Each scene shows the same named points in several views. A view is turned or mirrored, shifted and resized as a whole, has a little noise and may leave points out.
(in the rows, 128 means zero)

Scene 1
View 1
k93: [ 60 217 133  92 136 105 163 103 142  60  75  76 100]
k190: [159 157 170 131 142 102 118  88 157 184 135  99  87]
k782: [ 74 213 136  92 147 132 145  73 135  66  85  88 114]
k670: [130 174 152 118 127  91 140 109 159 145 126  78  82]
k51: [ 50 224 150  79 172 173 124  38 111  42  51 100 134]
k169: [103 185 155 110 150 122 134  73 132 110  90 101 105]
k21: [159 161 166 130 135 110 115  77 153 179 153  91  90]
k592: [181 150 176 141 148 116  98  69 152 200 176  98  95]
k210: [159 151 184 135 159 109 113  67 147 191 116 116  96]
k936: [153 165 161 124 135 112 115  81 158 166 162  87  96]
k706: [143 168 157 123 127  82 141 112 165 161 123  89  73]
k313: [116 167 192 123 163  95 153  92 129 159  36 132  92]
k930: [122 174 192 120 177 124 127  54 121 147  47 136 113]
k334: [ 98 188 182 114 172 135 127  51 118 117  55 120 122]
View 2
k93: [ 92 198 106  91 148 151 164 149 135 145 168  97 143]
k21: [ 97  95 151 126 136 124 122 195 122 136 124 127 182]
k670: [ 87 119 136 101 137 130 140 189 136 137 141 108 169]
k592: [ 97  74 162 136 136 123 112 190 110 139 113 146 198]
k782: [101 192 111 118 154 149 138 122 106 137 146 119 156]
k930: [114 140 121 125 132 128 108 103 107 103 122 120 167]
k51: [ 99 252 104 134 174 180 153  96  86 162 165 132 150]
k190: [ 95  98 147 117 131 127 121 183 125 129 121 121 183]
k334: [108 163 118 125 139 142 118 109 108 119 134 119 163]
k936: [ 94 106 153 122 140 132 132 193 118 142 128 131 188]
k706: [ 95 106 137  95 134 122 134 193 140 128 132 106 174]
k313: [112 129 116  98 120 119 116 114 128  90 128  95 159]
k210: [103  93 148 128 126 120 110 161 119 115 112 125 187]
k169: [101 157 122 113 145 139 135 146 112 134 141 120 162]
View 3
k592: [203 116 119 126 129 154 124 115 110 121 150 172 105]
k930: [168 122 131 149  95 136 141 171  70 172  83 106 129]
k936: [174 125 131 143 112 135 144 113 129 111 150 165 107]
k670: [147 139 127 154 101 111 139 111 147  92 133 151 104]
k169: [133 139 158 171  82 101 160 136 125 132 123 124 117]
k210: [180 120 118 137 111 144 127 134 101 127 116 142 111]
k313: [137 139 109 150  83 111 137 153 107 125  68 107 126]
k782: [111 151 180 198  63  74 172 137 146 127 132 116 114]
k51: [101 146 210 214  50  69 190 166 124 168 130 102 123]
k706: [159 135 112 143 105 119 132 109 144  89 126 155 106]
k93: [ 98 159 170 196  61  67 175 129 163 104 123 120 113]
View 4
k334: [141 134 121 115 139 125 142 110 138 104 133 111 116]
k936: [127  98 110 121 146 129 137 101 123 136 137 139 120]
k313: [160 134 118  98 139 127 167 127 148  91 145 137 102]
k782: [146 165 133 118 116 138 120 105 147 124 126 100 111]
k930: [150 134 118 110 144 116 161 119 144  77 137 111 111]
k21: [126  94 108 119 149 128 142 104 121 132 141 144 123]
k169: [141 138 125 119 131 130 137 107 139 115 134 111 111]
k706: [140 109 117 106 139 142 144 109 131 138 143 154 114]
k670: [141 121 119 111 136 142 136 106 135 138 138 147 115]
k592: [119  77 101 123 158 123 148 103 117 127 140 138 128]
k51: [145 178 135 122 121 124 120 106 153  97 117  65 110]
k210: [131  97 105 114 155 120 159 116 131 107 145 139 122]
k190: [133  97 107 115 154 129 151 111 129 126 143 146 118]
View 5
k21: [101  76  93 151 144 104 141 133 173 128 100 115 101]
k313: [114 141  87 132 173  57 146 164 132 111 116 122 108]
k782: [137 174 130 130 143  85 129 116 163 133  98 179 110]
k936: [100  80  98 153 140 106 135 122 177 132  99 126  98]
k592: [100  64  87 147 161  87 166 117 169 128  88  72 115]
k190: [ 99  80  92 148 147  92 140 140 169 124 104 116  98]
k51: [158 209 137 123 151  66 145  94 154 139  87 173 123]
k706: [ 99  97  92 145 137 100 126 154 163 119 113 142  91]
k169: [126 144 110 136 149  81 136 123 158 130 100 146 110]
k670: [107 101 111 149 126 108 118 126 180 134 100 165  94]
k930: [129 150  98 129 175  56 159 132 137 118  99 112 118]
k93: [130 179 125 131 137  89 112 134 155 127 110 194  99]
k334: [135 160 110 131 162  65 153 118 145 127  93 132 120]
View 6
k169: [160 149  71 118 135 111 134 121 126 133 132 131 123]
k313: [144 136  93 110 129 177 121 140 146 153 167 144 129]
k334: [158 149  63 113 124 120 130 149 139 156 137 161 105]
k93: [181  98  80 162 124  94 119 122  61 130  88 113 164]
k706: [143 176 105  86 156 128 136  80 148 118 164  99 153]
k190: [140 193  92  77 153 128 139  91 174 123 177 118 126]
k930: [146 151  70 106 125 149 131 155 155 164 156 162 103]
k210: [137 193  84  72 148 141 139 109 190 136 181 137 111]
k670: [147 168  94  94 153 115 132  83 146 114 154 104 148]
k21: [145 202  87  71 153 114 144  83 174 114 175 115 124]
k782: [176 136  66 136 128  81 133 120  96 134 103 125 131]
k936: [145 200  85  75 159 102 148  80 166 114 165 111 131]

In a view up to two points have been moved. Name them for each view, in the order of its rows, or write -.
view 1: -
view 2: k782, k51
view 3: k930
view 4: k334
view 5: k592, k670
view 6: k93
